Each row is a point on a landscape with many valleys, with its height.
From any point a ball rolls to the lowest of the 6 points nearest to it. It stops when none of these is lower. Distance is the straight distance between rows; heights are no part of it.
Z_14 height 11.9: [ 25  -2  -2   5 -22  -8 -21   9  -1 -11  -2  11  -1  -9   3   3  20   8
   4   1 -13]
Z_228 height 27.5: [-57  26  11 -10  14   5  14  12   4  25  15 -12 -16  43  19 -10   1  -1
  21  12  -7]
Z_889 height 13.0: [ 6 -3  3 -4  1 -2 -2  4 -7 -5  2  3  1 -6  3  1  7  6  5  0 -6]
Z_879 height 7.2: [ -1 -17   0  -1  30  17  30 -15  -8   5  -5  -7  -3 -12 -26  15 -23  -7
 -19  -9  30]
Z_765 height 15.4: [ 11 -20  -6  -4  19   8  15 -17  -8  -8  -4  -8   1 -19 -25  11 -21  -7
 -19  -6  26]
Z_847 height 31.8: [-27  14  13 -15   8   4  10  -3   2   8   5   0  -7  21  14  -2   4   4
  11  12  -8]
Z_711 height 10.1: [-43  28   7  -3   6  -7  -5  20  -4  23  17  -9 -28  36  32 -20  10  -1
  20  16 -18]
Z_72 height 3.3: [  1  18   0  -1 -33 -10 -16   5   7  -6   8  12  -4  -2   8  -6  26   7
  -4  -1 -25]
Z_957 height 19.4: [ 30 -21 -13   1  12  -6  12 -21  -5 -15 -12 -10  15 -37 -25  12 -21  -2
 -26 -13  10]
Z_66 height 24.9: [-38   3  24 -18  33  10  26  -6  -7  17  18  -3  -4  34   7   6  -3   1
  12   8  12]
Z_613 height 23.6: [-23   0  16 -12  28   7  16   7  -5   5   3  -1   3  16   5  -1   0   3
  13  -1   9]
Z_695 height 10.0: [ 5  7  9 -6  1 -4 -2  3 -5 -4  5  9  3  4 11  0  8  7  8  9 -7]
Z_193 height 12.1: [ 22  -5   0   4  -4  -4 -19   9  -1  -8  -3   4   4 -11   5   2   8   6
   0   1 -10]
Z_540 height 24.5: [ 58 -15 -32  15 -26 -13 -19 -22   3 -20 -15   7  16 -38 -27   0 -11   7
 -29 -14  -3]
Z_62 height 16.3: [-21  27   2   9 -13 -13 -14  17  12  10  15   3 -20  21  23 -20  18  -6
  10   9 -22]
Z_412 height 18.7: [ 35 -16 -17   7 -16   3  -9  -4   3  -8 -15  -4   8 -23 -13   1  -7   5
 -17   0  10]
Z_569 height 22.0: [  3 -11 -11  -2   7  11   6   1  -5   4 -14  -6   5 -11 -10   4 -16  -1
  -8  -6  19]
Z_305 height 16.5: [ 22  10   6   8 -34  -9 -28   4   3 -12   3   6   6 -14   0  -3  31  10
  -6   2 -24]
Z_602 height 25.9: [-26  31   5   3 -19 -12  -9  10   6  13  14   2 -10  20  22 -15  12  -4
  12  19 -22]
Z_417 height 40.2: [-33 -15  21 -14  53  30  47  -9 -11  27  -1  -5  -9  31  -8   5 -21 -12
  20  -7  40]
Z_993 height 1.9: [-19 -16   6  -7  43  25  37 -16  -7  16  -2  -1  -6   9 -17   9 -27 -11
  -1 -12  50]
Z_943 height 16.0: [ 33 -16 -18   8 -21  -5 -22   3   4  -8 -15  11  11 -18  -3  -5   6   6
  -7   0  -9]
Z_493 height 23.3: [ 36  -3 -13  13 -53 -24 -47   7  11 -12 -11  10  15 -24  -6  -1  41  12
  -8  -9 -37]
Z_799 height 16.6: [ 16 -10  -7  -2  -2   5 -14  10  -8  -9  -5   4   9 -16   4  -2  -1   9
   5   2  -1]
Z_571 height 19.2: [ 39   0  -8  10 -33  -5 -26  13   0 -17  -6  10   6 -21   0   0  17   5
  -6  -2 -21]
Z_317 height 13.7: [ -6 -14  -2  -6  27  11  25 -11  -4   5  -8 -11  -5  -5 -20   8 -24  -6
 -14  -8  36]
Z_547 height 21.0: [ -9 -10   1  -6  27  18  17   1  -9   4 -14   0   0  -1  -5  -2  -9  -4
   4  -9  26]
Z_404 height 23.4: [-17 -10  18  -9  33  11  19   4  -7   2  -1  -3   2  21   1   4 -11  -3
   9   1  18]
Z_487 height 19.1: [ 22 -10 -18   0  -1   8  -2  -9  -5 -10 -16  -3   8 -29 -14   3 -19   0
 -19  -3  12]
Z_631 height 60.5: [-39  27   9  -3  -5 -10  -3  16   5  18  11  -8 -22  30  26 -15   7  -2
  17  11 -22]
Z_882 height 22.9: [ 49 -35 -31  16   7 -12  16 -30  -2 -28 -21  -1  27 -40 -28  16 -25 -12
 -26 -13  12]
Z_115 height 11.2: [  1  18   2  11 -42 -17 -30  16  23  -4   8  10  -1   0  14  -6  27   3
  -1   4 -33]
Z_881 height 9.0: [-29  32   9   7 -19 -14 -24  23   8  15  16  -1 -22  32  28 -22  19   1
  13   7 -28]
Z_362 height 5.7: [-10  29   1   0 -33  -9 -17   9  18   1  12  10 -10  -1  16  -9  18  -1
   6   7 -27]
Z_940 height 26.2: [-31 -11  18 -12  42  23  30   6  -8  10  -2  -4   3  26   2   5 -13 -11
  16  -4  30]
Z_377 height 25.2: [-27  13  17 -12  24  12  14  -1  -4   7  12  -2   2  20  12   2  -2   3
  17   6   7]
Z_118 height 22.5: [ 33   1  -5  13 -45 -22 -39  10  12 -14  -2   9  10 -26  -4  -3  37   9
  -8  -9 -24]
Z_355 height 31.6: [ 52 -10 -18  24 -46 -21 -40  11  11 -16 -14   9  22 -30 -10  -2  29  11
  -8  -3 -24]
Z_845 height 6.9: [ -1  13   2  -2 -14  -4 -13   0   2   1  11  10   1   0  10  -3  11   8
   4   2 -13]
Z_712 height 9.2: [  8   3   8  -3 -11   1  -6   6  -2  -2   2   7   8  -3   7   0   7   9
  -1   2 -13]
Z_969 height 6.2: [ -5  23   4   4 -21  -3 -13   6   6   0  11  12  -1   3  12  -1  10   9
   0   4 -22]
Z_735 height 12.2: [-32  31  10   4 -13 -16 -19  22   2  14  19  -3 -26  30  27 -26  15   0
  18  10 -28]
Z_868 height 15.7: [ -5 -10  -6  -5  21  12  17  -6  -4   3 -10  -8   6 -10 -17   7 -22  -8
 -10  -6  29]
Z_490 height 22.7: [ 33   9  -6  15 -61 -19 -49  11  19 -18  -6   9  15 -22  -1  -6  49  11
 -11  -5 -46]
Z_700 height 18.0: [ 10 -15 -12   0  10   9   7 -15  -9  -1 -12  -6   4 -22 -22   7 -21  -3
 -17  -2  16]
Z_188 height 22.1: [-16  12  16  -8  12   2   7   1   0   3  12   5  -3  16  13   2   2   1
  12  10  -1]
Z_563 height 23.2: [  5 -12  -2  -1   4   6   3   8  -6  -2  -8   2   9 -10  -1   2  -5  -3
   5   4   9]
Z_753 height 25.0: [-38  -1  30 -18  34  16  32  -8  -7  19  15  -6  -4  42   4   8  -8  -2
  21   5  18]
Z_308 height 15.0: [-10   4  13  -5   9   2   2   5  -6  -1   8   5   2  10  11   6   4   4
   5   2  -4]
Z_25 height 21.7: [ 24   8  -6  15 -58 -18 -41   6  18 -11  -2   8   8 -16  -2  -1  38  11
 -11  -4 -43]
Z_302 height 24.6: [-27  -5  25 -12  27  16  26  -7  -5  11  11  -3  -6  28   8   6  -4  -2
  19   5  14]
Z_421 height 25.3: [-41   9  19 -13  17  10  24  -1  -3   9  15  -4  -3  28  11   6   2   5
   9  11   2]
Z_983 height 19.3: [ 37  -9 -21   8  -8   2  -5 -15  -6 -12 -15  -5  10 -35 -21   5 -17   0
 -23  -8   8]
Z_167 height 15.9: [-13  20  16  -3   1   1   3   0   1  -6   8   6  -2  16  15  -3  11   9
  13  14  -9]
Z_694 height 13.4: [ 33 -10 -10   8 -23 -10 -20   9   1  -9  -5   3   7 -20   2   2  12   6
  -1   2 -13]
Z_215 height 22.4: [-20 -17   3  -5  31  12  23   1  -8   8  -4  -5  -2   7 -10   4 -12  -9
   8  -8  29]
Z_748 height 19.8: [ 42 -13 -25  13 -26  -2 -22  -4  -2 -14 -16   3   9 -29 -11  -1  -1   2
 -16  -1   1]
Z_511 height 27.8: [ 53 -40 -29  12   8  -9  20 -29   6 -33 -24  -9  27 -46 -23  24 -28 -17
 -20 -15  23]
Z_158 height 21.6: [ 48 -31 -25   9   3 -16   9 -25  -5 -31 -21  -3  22 -40 -26  16 -20 -14
 -25 -17   7]
Z_960 height 20.3: [ 39 -24 -17   7   7 -12   8 -24   0 -26 -15  -8  12 -37 -30  16 -20  -6
 -24 -13   9]
Z_194 height 16.7: [-20 -14   7 -12  37  21  27  -6  -9  12 -11  -3  -1   7 -11   8 -21  -4
   4  -3  38]
Z_55 height 28.3: [-27 -12   8 -14  46  30  41 -10 -11  20  -6  -5  -7  24 -11   9 -25 -12
  10  -8  48]
Z_915 height 17.8: [ 29 -12 -17   6 -10  -1 -14  -2  -2  -6 -13   3   8 -24  -5  -5 -13  -1
 -14  -2   2]
Z_928 height 9.5: [ 14   5   1   3 -16  -5 -21   8   0 -12   4   9   3  -7  10   3  10   9
   2  -3 -13]
Z_73 height 22.6: [-23 -13  12 -15  36  20  21   3  -6   6   1  -7   0  17  -8   3 -10  -7
  10  -4  28]
Z_865 height 31.7: [-49  27  12 -11  13  -2  -3  17  -1  28  14 -11 -23  42  26 -18   2   0
  26  18 -10]
Z_816 height 41.1: [-31 -16  16 -14  54  30  49 -13 -16  27   0  -5 -15  32  -4   6 -27 -11
  18 -10  50]
Z_354 height 19.5: [ 14  19  -1   9 -56 -19 -37   5  22  -8   1  11   7 -12   3   0  34   7
  -7   3 -44]
Z_518 height 21.3: [-11  -5  12  -9  22   6  13   4 -10  -3  -3  -4   3   6   3   4  -7  -2
   8   6  13]
Z_618 height 20.4: [ 50 -10 -21  10 -19  -4 -14 -16  -2 -16 -16   1   9 -30 -23   4 -14   7
 -26  -9   1]
Z_286 height 41.3: [-44  21  10  -6   5  -2  16  10   4  20  16  -8 -15  35  24 -14   1   2
  18  16 -11]
Z_44 height 18.1: [ 34 -11 -24   6 -11  -2 -16  -1   3  -8 -14   2  10 -26 -15   5  -9   1
 -11  -3   0]
Z_953 height 24.2: [-37  35   9   2  -2 -15 -14  23   1  20  22  -3 -25  43  29 -22  17  -1
  16  10 -22]
Z_685 height 9.1: [ -9 -17  -2  -5  39  16  38 -20 -14   4  -4 -10  -3  -5 -16  18 -26  -9
 -14 -11  45]
Z_224 height 26.0: [-59  13  18 -12  22  13  27   1   0  17  15 -13  -7  42  16  -7  -9   2
  22   8  -3]
Z_942 height 17.6: [ 32   4   0   9 -41 -12 -33  11  10  -9   0   6   7 -15   0   0  28  11
  -5  -4 -31]
Z_479 height 40.4: [ 49 -13 -20  22 -40 -22 -35  10  14 -16 -14   6  16 -29  -1  -3  24  10
 -13  -3 -22]
Z_516 height 20.8: [ 18 -11 -13   0   3   7  -1  -4  -3  -9  -9  -2   4 -17  -6   3 -16   3
  -8  -1  11]
Z_153 height 16.8: [-20  22   7  -1  -6  -3   0   4   3  11  10   2  -5  10  11  -2   6   8
   9  12 -14]
Z_435 height 8.3: [ -8  13   9  -5  -9   2  -6   2   0  -4  10  11  -1   5  13   0  12   9
   0   9 -12]
Z_649 height 8.5: [ 14  12  -1   4 -37  -6 -25   3  15  -4   9  13  -2  -8   5  -4  21   8
  -2   3 -24]
Z_270 height 7.6: [-13  31  -1  10 -39 -20 -30  20  21   3   6   7  -8   3  23 -19  22  -8
   4   6 -40]
Z_887 height 37.4: [ 26 -36 -14   4  24  -6  27 -26  -9 -20 -10  -9  10 -28 -28  22 -29 -15
 -19 -18  22]
Z_790 height 11.1: [-29  28   7   9 -21 -11 -24  25   9  17  18   7 -24  28  27 -22  23  -3
  17   6 -24]
Z_359 height 24.7: [-19 -19  10  -9  40  23  27  -2  -9  13  -3  -5  -5  16  -3   0 -15 -10
   7  -2  40]
Z_883 height 28.6: [ 46 -12 -25  18 -38  -7 -30  -5  11 -16 -18   7   8 -33 -15  -4   1  12
 -16  -3 -10]
Z_69 height 7.5: [ -4  25   5   8 -35  -9 -27  12  19   2  11   7  -3   3  17 -11  23   0
   7   4 -28]
Z_353 height 68.2: [-36  22   8  -2   1  -3   5   5  10  13  11  -2 -10  24  18   0   5   2
  20  13 -12]
Z_261 height 18.5: [ 25 -17 -16   4   8   5   4 -15  -4  -8 -13  -5   7 -27 -24   7 -21  -4
 -19  -7  12]
Z_20 height 48.1: [-32  23   8  -5  -2  -4   5   6   6  10  11   4  -8  18  12  -8   4   3
   9  11 -17]
Z_725 height 32.0: [ 35 -40 -24   6  16  -9  19 -23  -7 -25 -13  -9  15 -39 -30  23 -22 -16
 -26 -18  21]
Z_5 height 18.2: [-37  37  17   1  -1  -8 -19  24  -3  24  26  -8 -32  48  31 -25  16   8
  17  19 -25]
Z_996 height 30.0: [ 26 -31 -18   4  19  -6  26 -29  -5 -25 -11  -6  12 -32 -30  24 -24 -15
 -23 -14  19]
Z_63 height 19.6: [ 13 -10  -5  -5  15   9  10  -4  -3   1 -11  -4   3 -25 -17   7 -20  -3
 -12  -9  28]
Z_254 height 16.1: [ 20 -14 -11   0 -15  -4 -16   6  -3 -14 -11   6   9 -17  -5  -3   0  -1
  -4   1  -2]
Z_397 height 10.7: [-18  32   3   4 -22 -10 -13  14   9   5  11   2 -16  15  24 -15  15  -4
   7  11 -20]
Z_320 height 28.5: [-38 -13  24 -17  50  21  38  -4 -17  20   8  -3  -6  33   3   5 -14 -15
  19  -4  32]
Z_539 height 38.9: [-32 -15  15 -14  48  30  35  -4 -10  19  -2  -3  -7  25  -5   3 -17  -8
  13  -8  44]
Z_100 height 28.4: [-42  20  12 -15   9  10  18   4   7  14  14   2  -5  27  19  -3   1  -2
  21  11  -4]
Z_442 height 21.5: [-44  38  14  -8  -4  -7 -13  22  -4  22  29 -14 -23  53  31 -25  19   9
  19  14 -19]
Z_716 height 22.8: [ 55 -22 -31  18 -13 -22  -5 -33  -6 -22 -17   1  23 -42 -31   9 -12  -2
 -26 -10  -5]
Z_6 height 25.1: [-32  -3  26 -17  37  24  35  -1  -8  12   9  -2  -3  32   3   6 -11  -2
  19   2  23]
Z_87 height 20.1: [ 43 -19 -18  11  -3 -10  -6 -28  -6 -18 -11  -7   5 -34 -24   8 -20   0
 -27 -13   7]

Call two points neighbours if one is among the 6 nearest of the other. Go from one point of each pair to the other, from neighbour to neighbour, staying as low as possible. Name the highest point that can't be avoided.
Z_879, Z_72 | Z_487
Z_72, Z_881 | Z_397
Z_879, Z_993 | Z_685
Z_881, Z_711 | Z_5

For each start below, name every point that the ball comes to, in order.
Z_377 | Z_188 Z_308 Z_435 Z_969 Z_72
Z_404 | Z_518 Z_308 Z_435 Z_969 Z_72
Z_847 | Z_167 Z_435 Z_969 Z_72
